A landscape with many valleys, sampled at points; each row gives a point and its height.
From any point a ball rolls to the lowest of the 2 points nearest to it. It stops when none of these is lower. Distance is the straight distance between rows; heights are no part of it.
dedo height 19.1: [-15  21  30  12 -26 -15  -1  34  13  -1 -12 -25  30  40  14   4  13 -65
  52 -11   6  26 -46 -24  32  12  13  10]
Gor height 43.4: [-35  50 -15  -1  11 -29 -33  41 -17   3  12 -13  12  37   1 -37  66  29
 -21 -12 -27   4  28 -12 -25  22  18 -44]
Liga height 36.7: [-24  12 -18   0  40  -8  10  -2 -11 -20  18  -4  15   2   1 -17  44  36
   4 -21   5 -28  22   5 -25   3  14 -30]
gamo height 60.2: [ 16 -20 -39   0  26 -16 -33   8  25  -6   9  33 -86  -3   7  34   4 -24
  16  26 -56  18  46  -2 -16 -36 -24  28]
Buvi height 15.7: [ 32  -6  25  33  24  33  11  41  17   9   5  12   0   4 -30 -29  -5  -8
 -57  22 -19 -22  36  15 -24  -2  -3 -20]
kegek height 57.8: [ -5 -18   7  -9 -12  57 -15  13 -10   6  18   2  12   1 -18  -8  -1  17
   9  -2  34   5 -12  -7  -2   8   2 -36]
fifo height 38.3: [ -6  16   6   0  -4 -21  17 -37 -17   0 -12  11 -44 -35  36  42 -14 -22
  35  10  12  13 -18  -1  14 -25  -8  -2]
leron height 43.6: [ 28   7 -13  23 -27 -14 -14 -33  23  28 -18   7 -40 -33   3  17 -38 -27
  -9   7  -5  12 -40   9  -3  -3 -21  52]
tasub height 25.1: [ -8  43  -3  26 -18 -45  -8   2  -1 -17 -20   4  21   1  21   7  18   2
  10  12  -1  -5  -4   2  40   1  26  32]
libi height 43.9: [ 19   3  10  23 -19   8  -5  -9  -8  33 -11  25 -44 -41  10  22   6  11
 -24  39   2 -12  11  15  -1  -4  -9 -15]
nozat height 48.4: [-27  50  14 -12  24 -35  10  27 -40   2  -9 -35  25  44  25  -1  24 -13
  30 -17  -1  11 -12   1  16   2  12 -25]
Sog height 63.0: [  9   8   6  17  -2  47 -10  13  18  19  23  23 -38 -17 -18  -4   4 -12
 -17   9   7   2   3   8 -41  -5 -11 -50]
Modu height 18.4: [ -8  14  22   7   4  18  22 -19 -30  15  -8   9  43 -10  -8 -11 -21  37
 -14 -25  28 -40 -10  12  43   5  35  21]
kur height 65.1: [  2   3 -16 -12  23   4  14 -14  -4   9   1 -11  10   3 -27 -18 -39  -6
 -15 -44  -2  -1 -18  14 -14 -23   3  15]
Depaz height 21.4: [-15   6  11 -17  19  32  15   4 -23  37  -7 -23  47  31 -17 -19   8  19
 -22 -31  15 -32   6  22 -24  28   2 -36]
Bedek height 39.3: [ 26 -44  18 -28 -14  61  11 -21   3   9  15   6  -6  -5 -27 -11 -57   5
 -13 -19  21   8 -33  -8   3  -5   1   0]
tob height 15.0: [ 21 -16   6  36   5  32  -2  15  57 -16  23  10   9  -6 -45 -40 -17 -12
 -48  -4 -13 -16  -4  -4  -9   1  15  25]
nak height 65.0: [  1   6  -9 -23  16 -15 -11  14 -36   2 -15  18 -49   4  31  36   0   7
  22  34 -20  19  41   2  20 -29 -21 -12]
guf height 11.4: [ 37 -60  23 -42  -9  43  20   4 -11  28  -7   8   5  -4 -12  -8 -38  -1
 -49  13 -16 -19  36  16 -14   4 -20 -24]
dunun height 30.0: [  5 -47   4 -32  15  25  26 -11 -26  -2  18  -2  13 -21  -6 -12 -12  29
 -13 -17   8 -13  10   1  -9  -3   4 -24]
Gan height 12.1: [ -3  27  16  21  15   3  17  -3 -29  12  -4   6  30  -6   4  -7  17  44
 -32  -7  12 -39  14  16  21   5  30  -7]
tunu height 25.8: [ 27 -14 -28   5   0 -25  -6  -8   9  15   1   9 -44 -25  10  17   5 -10
  -5  25 -21  -1  16  19 -28 -15 -21  12]
Bak height 26.6: [-20   9 -16 -12  -1 -48   3  -3   1 -52  -2 -11  18   9  36  14  46  27
  34  23  -4  -3  15  -7   7   8   2   1]
likab height 29.2: [  4 -47  22 -44 -27  13  17   7  -8 -12 -27 -22  49  38  12  20 -12   5
  36  16  17  16  -5 -21  20  27 -30  21]
Dokip height 62.8: [ 15 -19 -22  -8  19   5 -24  28 -10  13   0  36 -75   2  12  39   1  -3
   3  41 -47   9  62   4   5 -29 -25 -10]
Fara height 48.0: [ 31   3 -11  37 -31   5 -18  -6  55  -3  -5  10 -15  -3 -26   4  -6 -14
 -27  28 -13  -6  -8   3  -6  11 -10  37]
seri height 31.2: [ 10  38  -8  12 -16 -32 -19  21 -10 -10 -17  10   1  16  14  15   8  19
  -9  30 -22  -3  28   8  53  -8  16  34]
Tafez height 34.1: [ 22 -59  10 -52  -2   7  28 -38 -28  -5   7   2  -8 -34  12   7 -33  11
 -11  -7  -1   4  18   0  -5 -17  -7 -19]
bibi height 50.0: [ -5   3 -29 -21 -10 -31 -33  46 -20  -1   1 -15  20  17   5 -12  27  15
  -3   9 -23  14  22   5  -2   4   4   5]
Borob height 45.6: [ 25   2 -14  27 -41 -12 -18 -27  47   2 -10   3 -10  -3 -13   4 -30 -21
  -9   3   0  15 -41  -6   4  13  -9  79]
rized height 43.2: [ 13 -37  10  -7 -17   5  27 -76   1   6   6   5 -29 -50  12   9 -53  -1
  -5 -29  20  19 -50 -11   2  -5 -10  28]
dukit height 13.0: [ 11 -28 -36   4 -10 -30 -18  13 -10  -3   8 -11  19 -26  -8 -14   1  23
  -7  -4  -6   3  -5   1  12 -12  14  48]
Dasev height 63.4: [ 14  -4  -1 -17 -10 -21  17 -24 -30  21 -17  -9   1 -23  16  10 -37 -12
  15 -15   3  16 -33   9  16 -20  -1  27]
Mer height 70.7: [ 18 -58  16  -3  26  35   7  54  18 -15  14   1  23  10 -16 -29  11   9
 -36  30 -30  -8  51  -7 -31   4 -25 -18]
Muva height 69.3: [ -6  -9   7  -9  29  44  -3  38  22 -34   8   2  18  29 -21 -20   8   8
 -26  11 -11 -12  46  -9 -27   2 -32 -27]
difa height 35.0: [ -6 -24   5 -45 -12  13  -2  19  -9 -24 -24 -11   7  26  18  35  -7  -6
  45  33   6  30  16 -22  17   6 -40   0]
Giga height 26.4: [  3  20   8  -2  -9  35  -3  12  22   4  -9  -8  26  35 -35 -11 -13  -1
 -16  -8  13 -16  -2  12 -10  15 -12  -5]
disin height 61.0: [  4   4 -15   1  -3 -22 -23  26 -49  11   0   7 -20 -20  21   5   5  21
   8  19  -3  18   4   0  30 -25  14   0]
nisun height 45.3: [ 20  -5  -1  -6  -9 -19   7 -61  16  29 -23  12 -54 -37  20  38 -50 -35
   0  -2 -22  14 -34  15 -18 -17 -25  33]
Gif height 39.0: [ -7   1   1 -21  -8 -15  24 -31   1  23 -13 -26  -1  -4   8  11  -5 -38
  35 -20  19  14 -46  10 -27  12 -18 -11]
vesas height 31.9: [ 22   0 -18  -4  24 -24  16  -2   9  12  -7  19 -48  -9  15  12  14 -16
 -16  25 -35 -16  52  26 -47 -20 -36 -12]
Sabu height 43.3: [-15  21  33 -14   0  -7  19  16 -56  22 -28 -22  44  31  27   5  19  27
   7  -6  20 -10   6  10  19  21  11 -27]
romak height 57.2: [ 10  -6  -7  34  23 -30 -25  50 -16  -9  29  24 -30 -25  14 -19  50  32
 -37  45 -47  -5  55  -1   8 -17  27  -7]
ras height 41.6: [ 20   6   1  16 -31   3  -3 -16   2  20 -14  14 -25 -28   0  21 -19  -8
  -4  21  15   1 -20  12  12  -5  -8  15]
bita height 60.6: [-36  63   6  35   1 -10 -14   9 -29  31   2  -9  -4  -4   3 -11  36   8
   1 -18  19   0 -28   1   0  18  23 -35]
fitem height 44.3: [ 43 -48   2  13 -22  10  13 -24  25   8 -13  20 -27 -27   0  29   3   6
 -25  54 -12 -26  28   7 -10  10 -18  14]
zivub height 66.7: [ 12  -5   1  -8  -9  -5   9 -14 -23 -21 -15  14 -22 -14  24  34  -4  19
  14  29  11   0  28  -4  27 -17 -11  -4]
rozal height 37.5: [ 33 -28  12  15   9   6  16  12   6  24  -6  24 -41 -23   4   8  18  -5
 -44  44 -36 -22  49  23 -27   4 -19 -23]
zaka height 55.0: [-37  25 -27 -11 -17 -40 -28   6  28 -34  -2 -13  40  32  -6 -30   9 -13
   5 -29 -18  15 -12 -20  12  14  43  35]
Tamum height 42.0: [ 10   1  -3  10 -22 -39  -6 -34  -1  16 -28  -1 -40 -23  36  45  -9 -47
  39  16  -7  29 -33   3  12  -9 -16  37]
lifes height 57.6: [ 12  -4 -44   1  14 -29 -43  32  14 -12  12  19 -51   3   5   4   9 -10
  -7  29 -60  19  47  -4   4 -33  -1  23]
lov height 17.1: [  5 -35  46 -23 -33   8  32  -3  -1   6  -9 -26  39  37   6   9 -29 -37
  51 -13  29  30 -51 -26  27  19  -2  35]
Foma height 22.2: [ 42 -42  12  16  -1  39  10 -12  43   0  18  14 -18 -12 -39 -19 -40 -13
 -38   4 -10  10 -15  -6 -16  -4 -10  18]
Nuse height 46.6: [ 31 -12   7  43   9  14   5 -12  18   6   8  40 -58 -47  -1  12 -16 -11
 -29  34 -13 -15  20   6  -4 -23  -7   1]
nemod height 45.1: [-26  50 -13  25  13 -14 -13   0  20 -51  16  10  21  13 -10 -27  30  24
 -22 -14  -5 -20  21 -10   8   2  38   1]
gavo height 20.0: [ 28 -28  -2 -19  -5  32   9  11  12   8  -2  -3  16   8 -21 -10 -16  -2
 -29   9  -3  -8  15   9 -24   8 -21  -6]
nokon height 4.9: [  7 -49 -28  27 -12 -10 -19  17  12   2  32  -4  28 -29 -23 -48  10  19
 -30 -15  -8  -8 -15  -8  -3  12  28  42]
butuf height 31.5: [-51  32   1  11  33 -21   4   0 -12   8  11 -23  17  -2   5 -12   0 -29
  46 -50  18  11 -56  -8  22  -5  30  -5]
binid height 14.0: [ -8  44 -21  11  -4 -50  -7 -14  10 -40  -5   5 -18  -2  28  16  27   7
  26  22 -10   3  14  -1  21 -16  10  14]
kazuf height 36.9: [-24  53  -8  18   3 -15 -10   7   2   5  -5  -6  29  18 -18 -23 -12  -4
  -8 -38   6  -3 -23   6  26  -4  30  29]
biv height 40.2: [  5 -24 -10 -37   7  16  -7  22 -10 -14 -11   2   1  20   5  20 -13  12
   6  28 -15  18  39 -10   3 -13 -39  -3]
gis height 44.5: [ 17 -15 -15 -48   7   2  -1   1 -10   2 -28   5 -24  27   7  36 -44 -19
  10  11 -27  25  26   5   1 -30 -38   8]
zan height 40.8: [ -8  11  38 -35  -4  -2  45 -29 -46  22 -31 -14  27  11  27  14  -9   4
  -4 -19  19 -21  11  20   5  18   4 -41]
zeg height 26.2: [ 22 -43  17  26  22  15   9  24  -5 -23  15  15  17 -26   0 -22  19  42
 -35  18 -10 -29  34   1  13 -11  21  -2]
silum height 31.4: [  8   8  33 -25 -25  33  16 -23   1   3 -24   9 -11   4   9  32 -33 -19
   8  14  18   1  -2   3   5   9 -24 -31]
Bulal height 41.8: [-20  47 -20   6  34 -39  10 -11  10 -38   7  -5  13   8   0 -13  15  20
  -5 -24 -11 -20  10   7   5 -20  17  11]
vov height 32.2: [ 23 -19 -11 -16   3  15  15 -30  31  -5   6   6 -36 -15 -12   8 -12 -20
  -1  -2   0   8  -4   2 -56  -7 -32 -10]
zimov height 19.8: [ -1  -5   8  35   4  -9  -2  21 -15 -14  14  10  26 -27   8 -18  52  62
 -29  11  -5 -36  21   4  12   3  41  -4]
Vas height 26.1: [-24   1  33 -32   1  48   8  10 -16  20 -15 -15  56  53 -14  -3  -7   7
  14 -25  36 -18  -3  10   1  40   1 -31]
rab height 45.5: [-30  36  46 -18  24 -11  38   7 -53  30 -25 -37  41  41  28   7  11 -19
  26 -33  18  -7 -14   7  14  20  11 -42]
busa height 42.6: [-38  -6  31  -3   6  -1  33 -18 -19  44  -9 -35  61  24   4   2  21 -12
  39 -35  37 -32 -49   9  16  43  29 -11]
Vuter height 57.7: [ 22 -43   7  -2  35  31   4  31  14 -36   7  25 -22   4  -4   6 -14   0
 -21  42 -35  -3  70 -15   7 -21 -27  -5]
fer height 32.3: [  1  26  -8   7 -11  -1 -15   5  34 -17  -6  -4  21  28 -30  -7 -14 -14
   0 -19   1   5  -3   0   8  -1   6  29]
Maki height 40.4: [ -2   4 -32  11 -13 -34 -13 -32  34   6   4 -12 -30 -18   9  10  -4 -42
  27 -15  -1  34 -52   0 -37  -5 -21  40]
Gulun height 45.4: [-23  11 -43  16   2 -49 -20  -5   1  -8  23  -3 -14 -34  11 -11  31  -1
  16 -11  -1  13 -23  -2 -20  -8   9  17]
Sipal height 5.1: [ -5  -1  15   1 -23 -14   8   2   8  -6 -19 -26  15  20  11  18 -12 -41
  51  -1  15  29 -38 -19  16   8 -10  21]
naka height 64.2: [  3  -4   1  -4 -10   1  14 -27  -5  32 -10 -15  22  -7 -17 -17 -35  -7
  -2 -31  19  -2 -51  13  12   9   5  33]
reki height 59.4: [  4 -34  21  12  11  67 -10  37  -6   2  29  14  18  -6 -21 -24   9  26
 -23   7  13 -18  15  -5 -11   7   8 -43]
gul height 19.9: [ 35 -55  22 -51 -25  41  10 -10   3  25 -23  20 -24  -1   1  31 -43 -14
 -31  31 -21 -11  46   6  -2  10 -42 -20]
nivad height 55.7: [-14 -12   1 -10 -23  29 -24  15  -6 -13   9   0  -1   4   4  14  14   3
  42  18  35  22  -9 -19  -4  11 -15 -34]
Kuze height 33.8: [ -6  45  -8  24   3 -28  -4 -19  -9  14  -7  28 -58 -36  28  29   8  -4
  10  15   1   6   5  13   7 -27  -7  -7]
pil height 39.1: [  6  11  17   3 -37  19  -2 -21   5  23 -13   4 -14 -21   2  17 -25 -27
  24   9  33  12 -59   2  12  11  -5  -1]
Melu height 35.4: [-30  31   5   5  22  20   0  -7  -4  25   2 -13  27  24 -29 -13  -8 -10
  11 -46  26 -14 -33   9  -4  14  11 -24]
befug height 12.7: [-14 -21 -30  14 -22 -16 -18 -14  35  -2  19 -14  39 -11 -25 -32  23  18
  -3 -25  13 -10 -40 -10  -2  38  27  43]
malo height 66.3: [  6   8   2 -13  40  21  26   3 -17   4  -5  -7  21  17 -23 -24 -23  12
 -33 -35  -6 -25  27  16 -13 -17   6 -15]
bib height 61.9: [-24  74  33  17  11   7   5   1 -43  35  -8   0 -21  13  14   0  21  12
  -3 -13  21  -3  -3   1 -16  11   1 -65]
Kanop height 47.5: [-12  15 -15   3 -32 -15 -33  31  -3  13 -10 -15  14  14  -2  -3  34   1
   5  13   1  11  -5   3 -10  26   3 -11]
sesun height 36.1: [ 16 -26  29 -26 -42  45   9 -28   9   7  -2  -3  -2   2 -10  11 -43 -14
  21   0  35  18 -47 -11  13  20 -11   5]
varan height 51.7: [-16  40  -3  -2  -4 -43 -17  31 -28  -6 -17 -17   3  22  28   8  23 -17
  38  13 -10  29   0  -5  29 -11  11  -2]
rurof height 63.5: [ 12 -33  -6 -10  35  18  22 -20  15 -42  24   4  -3   4 -24 -11 -28  17
  -4 -29  -5  13   6 -22  -7 -33  -6  13]
Lufu height 33.9: [-17  14   3 -15  17 -40  37 -18 -36 -20  -8 -24  16  -8  38  16  32  20
  35   0  10 -10   4   8   9  -1   3 -11]
Patu height 39.2: [-19  45  15  -9  17  31   4  -3 -10   3  -6  -1  -3  20  -9   4 -22 -14
  16 -32  20   8 -12   6 -10 -12  -4 -37]
paga height 42.8: [-24  16 -44  26  -2 -45   1 -30  19  11   3 -13 -15 -48  12 -13  11 -17
  12 -28   3   3 -54   3 -23   3  -9  36]
vetak height 59.2: [-58  53 -13  35   0 -10 -42  17  -1  18  21   0  16   6 -13 -32  51  18
  -8 -35   5  -8 -17  -9   3  32  51 -31]
zibe height 32.8: [ 20 -30   5  33  39  -3  16  17  25 -48  28  17  -4 -20 -11 -32   9  10
 -30  16 -26 -16  38 -14   0 -26  17  18]
gaman height 42.9: [ -6  18  -3  25 -16 -41   1 -19   7   3 -20 -11  -9 -27  28  18 -19 -42
  33 -12   1  26 -62 -12  29 -10   1  55]
tapak height 39.6: [ -4   7 -10  17  22  -6 -12  29  28 -53  21  12  21  10 -10 -31  27  22
 -35  11 -27 -16  52 -14   2 -12  22   3]
Biba height 52.4: [-14  28 -25  -8 -20 -42 -36  40 -17 -11  -1 -13  35  20   0 -23  16   5
  -2  -7 -20  13   4  -3  27   2  40  27]
Moteg height 40.6: [-35  17   8   6 -19  41 -37  23  14  -2  17  -8  33  41 -24 -15  13  -1
  25 -19  33   7 -34 -13  10  35  24 -20]
bik height 30.6: [-29  32   2  12 -44 -15 -36  25  21 -31  -7  -7  24  29   0  -4  15 -35
  34   1  11  25 -22 -25  30  19  27  11]
Tadal height 40.3: [-34  38 -14   5  31 -21 -10  18 -27  16  16 -22  18  22  -1 -26  45  31
  -8 -33   1 -16   8   7 -18  14  24 -35]
Vop height 4.1: [ 26   5  10  50  17  18  12   8  40   8  13  17 -22 -20 -34 -30 -10 -22
 -46  10 -20 -19   3  15 -31  -5   0  -1]
duzad height 61.6: [ 14 -34  12 -24   6  36  20 -40  31 -46   7   4 -16  22 -14  15 -36  12
   9  -7  15  25  -2 -31  -8 -12 -31   9]
Demu height 60.5: [ 25 -15 -11 -11  33 -11  15  -1   7 -45   0  12 -10   4   6  11  -1  15
 -17  27 -28  -8  56  -4   9 -29 -19  14]
nuzo height 36.6: [ -9  37  29 -16  -2  13  11   9 -22  -5 -27  -1  10  26  14  21  -7  -7
  21   5  20   6   9   2  18  -3 -10 -31]
nin height 41.2: [ 38 -43  -4   6   1 -10   9  15  -1   9 -15  17 -11 -13  10  21  17  23
 -34  53 -33 -28  55  16   0  -5 -14  11]
vasa height 47.6: [ 28 -30 -17 -28   0 -26  -4 -25 -11   9 -15  -4 -37   0  11  35 -48 -21
  22   0 -21  36  -6   2   5 -31 -23  43]
kem height 38.0: [  7 -22  25 -58 -12  -1  39 -33 -33  -3 -26  -3  17  -7  31  19 -25   7
  -3   0   7 -12  28  16   5   1 -16 -28]
bavak height 45.2: [ 27 -34  -7   1 -10 -14  27 -61   7  -3  -2   8 -27 -46  14  23 -23   6
  -7   8   4  -5  -8   3  -1 -10 -16  33]
buro height 61.4: [ -9  26   4  29   5  38 -16  13  19   0  19   9  -5   4 -29 -18  30   4
 -23  -1  12 -19   8   2 -29  14   5 -44]
mures height 61.2: [-21   0  16  16   1  51 -37  52  -1 -21  27  12  34  25 -22 -30  25  41
 -24   2   8 -12  32 -12   6  14  21 -29]
Mipe height 52.7: [-13   6 -22   6 -11  -2 -21   5  23 -19  21   5 -23  -8  -2   5  34  -3
  22  13  11  17   0  -8 -31   4 -14 -21]
gozib height 57.5: [-54  55 -21  12 -11 -20 -39  12  18 -16  12  -3  30  28 -10 -34  30  -4
  -1 -39  -7   2 -10 -14   8  22  55  -6]
budav height 44.4: [-36  41   4   8 -22   0 -39  37  -6  -3   4 -12  23  35  -4 -11  39   4
  21  -8  16  14  -4 -11   6  30  23 -39]
vaki height 24.2: [ 15   1  25  12  31  19  16  37 -19  13   0   6  -8   5  -6 -20  10  13
 -53  16 -28 -14  58  11 -27  -5 -13 -43]
mivun height 40.5: [-21  39  -9  25 -13 -33 -15   4   9   6 -14  -4  16 -12   2 -11 -20 -31
  12 -29   5  21 -53  -9  32  -4  19  56]
gusam height 17.3: [ -4   2  21 -14   7 -20  19  -5 -14  -2 -13 -23  -3   8  23  21 -29 -56
  59 -21   2  42 -48 -12  12 -29  -7   6]
Kifev height 51.9: [ 24 -41  -5 -19 -20  29 -12 -17  17 -10  -1  14 -39  -4   0  35 -18  -3
  18  39   2  19   4  -9 -10   0 -33  -7]
todeg height 25.9: [-29  21  24 -15  22   2  22 -15 -23   7  -1 -12  11  -1  13   2 -33 -32
  45 -49  22  14 -43  -6  20 -18  17 -13]
mulu height 23.9: [ 19 -39  41 -41 -28   4  33 -20 -12  -4 -28 -14  19  30  24  26 -38 -20
  38   6  18  27 -17 -16  35  11 -19  30]
riloz height 47.2: [-34  60 -17 -19  12 -34 -25  43 -13 -13  -3 -13   5  51  17 -18  42   1
   6  -6 -20  22  29  -3 -12   1  -2 -28]
meti height 48.1: [  6 -15   6  19 -24  21   9 -21  14   8   7   7  21 -29 -16  -5   4  26
 -12  -2  31 -26 -27   9   6  25  11  14]
mam height 54.8: [-10   0 -16 -10 -22 -26 -39  37 -15 -24  -7   1   0  20  23  23  28   2
  39  36  -8  27  16 -13  35  -1   3   6]
datup height 26.3: [ 28 -30  32 -38 -38  27  21 -42  -4  15 -20  20 -23 -20  15  23 -43  -7
 -26  14  -1 -11  14   9   2   4 -18 -33]
petuk height 19.5: [ 14 -18 -34  25   0 -23 -16   1   2   8  14   7 -22 -50   4 -10  -2   5
 -20   5 -21   1  -3   5  -4 -15  -1  36]
Bof height 17.9: [ -6  36   7  13   3 -27  31 -20 -36  36 -21 -10  22 -19  18  -3  16  25
 -19 -16  15 -30 -11  22  12  11  13  -1]
fatu height 36.0: [-31   2  26  -9  -9  28 -14  25   4   1   2 -19  57  62 -20 -12  -5 -15
  50 -27  33   4 -31 -11  30  32  20   7]
Bilag height 59.7: [ 16 -23   8  -6 -10  22  -2 -11  17 -38   4   6   1  14 -10  12 -19  18
  14  12  20  12   5 -23  19  -6 -12  27]
tas height 37.9: [ -7  19  -7 -15  23 -27  31 -17 -12 -21 -12 -21  32   7  10  -3   5  17
   5 -18  10 -16   7  10   3  -7   4  10]
lav height 51.6: [ -7  40 -33  -8   5 -46 -36  46 -11 -12   2   5  -7  29  11 -16  33  10
 -12  17 -48  11  50   4   1 -16   6   0]
Fone height 54.6: [ 37 -53  -3   6   5  31 -10   5  34 -18   7  18 -43   0 -12  15 -15  -8
  -7  46 -20   6  36 -16  -6  -9 -32   9]
tuk height 46.5: [ 37 -34  21  13 -30  27  21 -30  20   9  -8  23   4 -38  -5  13 -14  22
 -30  23  20 -30   0   4   5  12   2  17]
Zut height 41.5: [  4 -39   5 -14  -6  35  17 -50  -1  21  27   0 -13 -29 -19 -18 -66  -4
  -4 -47  21  19 -68 -11   3  -1   1  14]
Mado height 38.4: [-49  16   8  13  29   8  -6 -23   4  23  14 -13  52  31 -30 -15   5   5
  22 -49  28 -40 -35   3  28  32  40   7]
timi height 59.3: [  9  -4  -5  25   7  -3 -27  38 -21   2  15  31 -37 -26   8   2  24  31
 -18  35 -14   8  33  -4  23 -31   9 -13]
Mozin height 62.9: [ 14   9  -1  -2  28  16  15  -7  13 -38   1  12 -11   8 -10   0 -23   2
 -12  -2  -8  -4  30  -3  -4 -33  -9  -1]
bakit height 41.9: [-25 -12  11  -9  -5  -1  22  -3  -5  24  -3 -41  36  14   3   3  12 -34
  56 -26  31   3 -55   0  -3  29   5 -14]
zapeg height 67.7: [ -7  -1   8 -13  40  38   7  21   6 -32  11  -1  44  36 -25 -23  -1  27
 -29 -18  -1 -26  41   0  -1   1   1  -6]
lom height 16.9: [-13   0  -6  14  14  17  -1   8  -5  43  15 -16  34   2 -34 -32  16  16
 -30 -31   6 -36 -15  21 -26  29  16 -20]
rebut height 22.8: [  1  34   9   3   8  -8  31 -33 -24  26  -9   6 -10 -29  11   1   2  11
 -25  -4   8 -23   1  26 -16  -5  -3 -30]
ked height 21.9: [  4 -14 -18  -4   1   5 -14  40  -3  27   9 -25  33  14 -26 -32  28  16
 -25  -7  -7 -11  10  14 -38  21   0 -20]
buno height 40.7: [-32 -24  12  -2   1   3  15 -26   1  24   4 -19  63  13 -23  -7   9  22
  26 -38  38 -36 -48   2  19  45  26  28]
Rem height 48.8: [-32  23 -40  16 -16 -41 -30   9  19 -35  29  11 -25 -17  14 -12  53  -1
  18   4 -11  15   5 -17 -18  -4  20  -8]
safen height 25.2: [ 11 -22 -10   7  12  13   3   9 -11  12  21   4  -6 -34 -15 -21  -5  16
 -20  -3   1  -5  -7   2  -6 -14   7  -3]
lotir height 62.3: [ -9  12  -9  -1  -8 -12  -5  12 -40  27  -8 -13   4 -21  14   1   1   0
  16  -3  18  13 -25   5  18  -8   6  -4]
tovul height 27.3: [ 47 -43   5  10   8  27  21 -23  50  -7  12  10 -47 -15 -23  -2 -26 -32
 -32  17 -26   7   0   0 -56  -9 -35  11]
Fenob height 49.6: [ 31 -40  -1 -29 -22  13   4 -29   2   8  -5   4 -29  -2   2  28 -53 -14
   3  11   0  30 -19  -6  -4 -14 -25  20]
Fevor height 28.5: [ -5  44 -17  28   7 -24   2  -7  -7  14   4  11 -29 -27  10   2  29   5
 -15   5  -4 -11   5  15 -25 -11  -4 -15]
fesa height 46.8: [ 38 -49 -11   5  -3  -8   5 -55   8  16   2  20 -66 -53  20  33 -42 -12
 -17  12 -24  12  -7   3 -10 -20 -21  42]
begov height 54.9: [ 16   2 -37  10  10 -52 -29  34  -5  -6  10  14 -25  -7  15  -5  35  17
 -20  38 -50  -2  48   5   4 -18  15  17]
Fivis height 63.2: [-13   7 -10  30  17  10 -14  31  42 -25  39  11 -11  -6 -28 -42  38  -7
 -28   1 -13 -14  21  -8 -44   7  14 -33]
nabe height 31.3: [-46  25  21 -15  21  18 -13  13  -9  18  -5 -31  54  63 -16  -4  12 -22
  32 -37  25 -11 -21  -1  11  35  18 -24]
sufiz height 35.9: [ -8  -4  -9  -9   9  10  25 -46  19   7  17  -2 -27 -27  -7   4 -16 -19
  17 -31  22   5 -38   4 -46  -3 -16 -17]
bani height 31.1: [ -3  12   6   4  22  14  18   6 -16  -7   2   4   3   0   7  -6  28  29
 -21  10   0 -25  42   4 -23  -6 -10 -43]
Zopu height 36.8: [ 10 -13 -22  -9  -4 -21   7 -51  36  -9   8   1 -47 -20   7  21   0 -23
  29   4   3  28 -18  -5 -49  -8 -39  22]
Sibav height 57.4: [ -3 -18  -3   0 -30  -7 -22   7  13 -42  -6   0  14  10  14  19  15   9
  38  26  17  21   1 -26  34   4   2  19]

For each start below, name the point where the ball stops.
rurof | nokon
tuk | nokon
Demu | Sipal
Muva | begov

Call two points neighbours if one is among the 2 nearest of the other. Go from one point of each pair to the other, from neighbour to neighbour, staying as low as possible. Name the highest point that can't be avoided.
vov and Melu | busa
guf and binid | nemod
nokon and buro | rurof
Gan and Melu | gaman
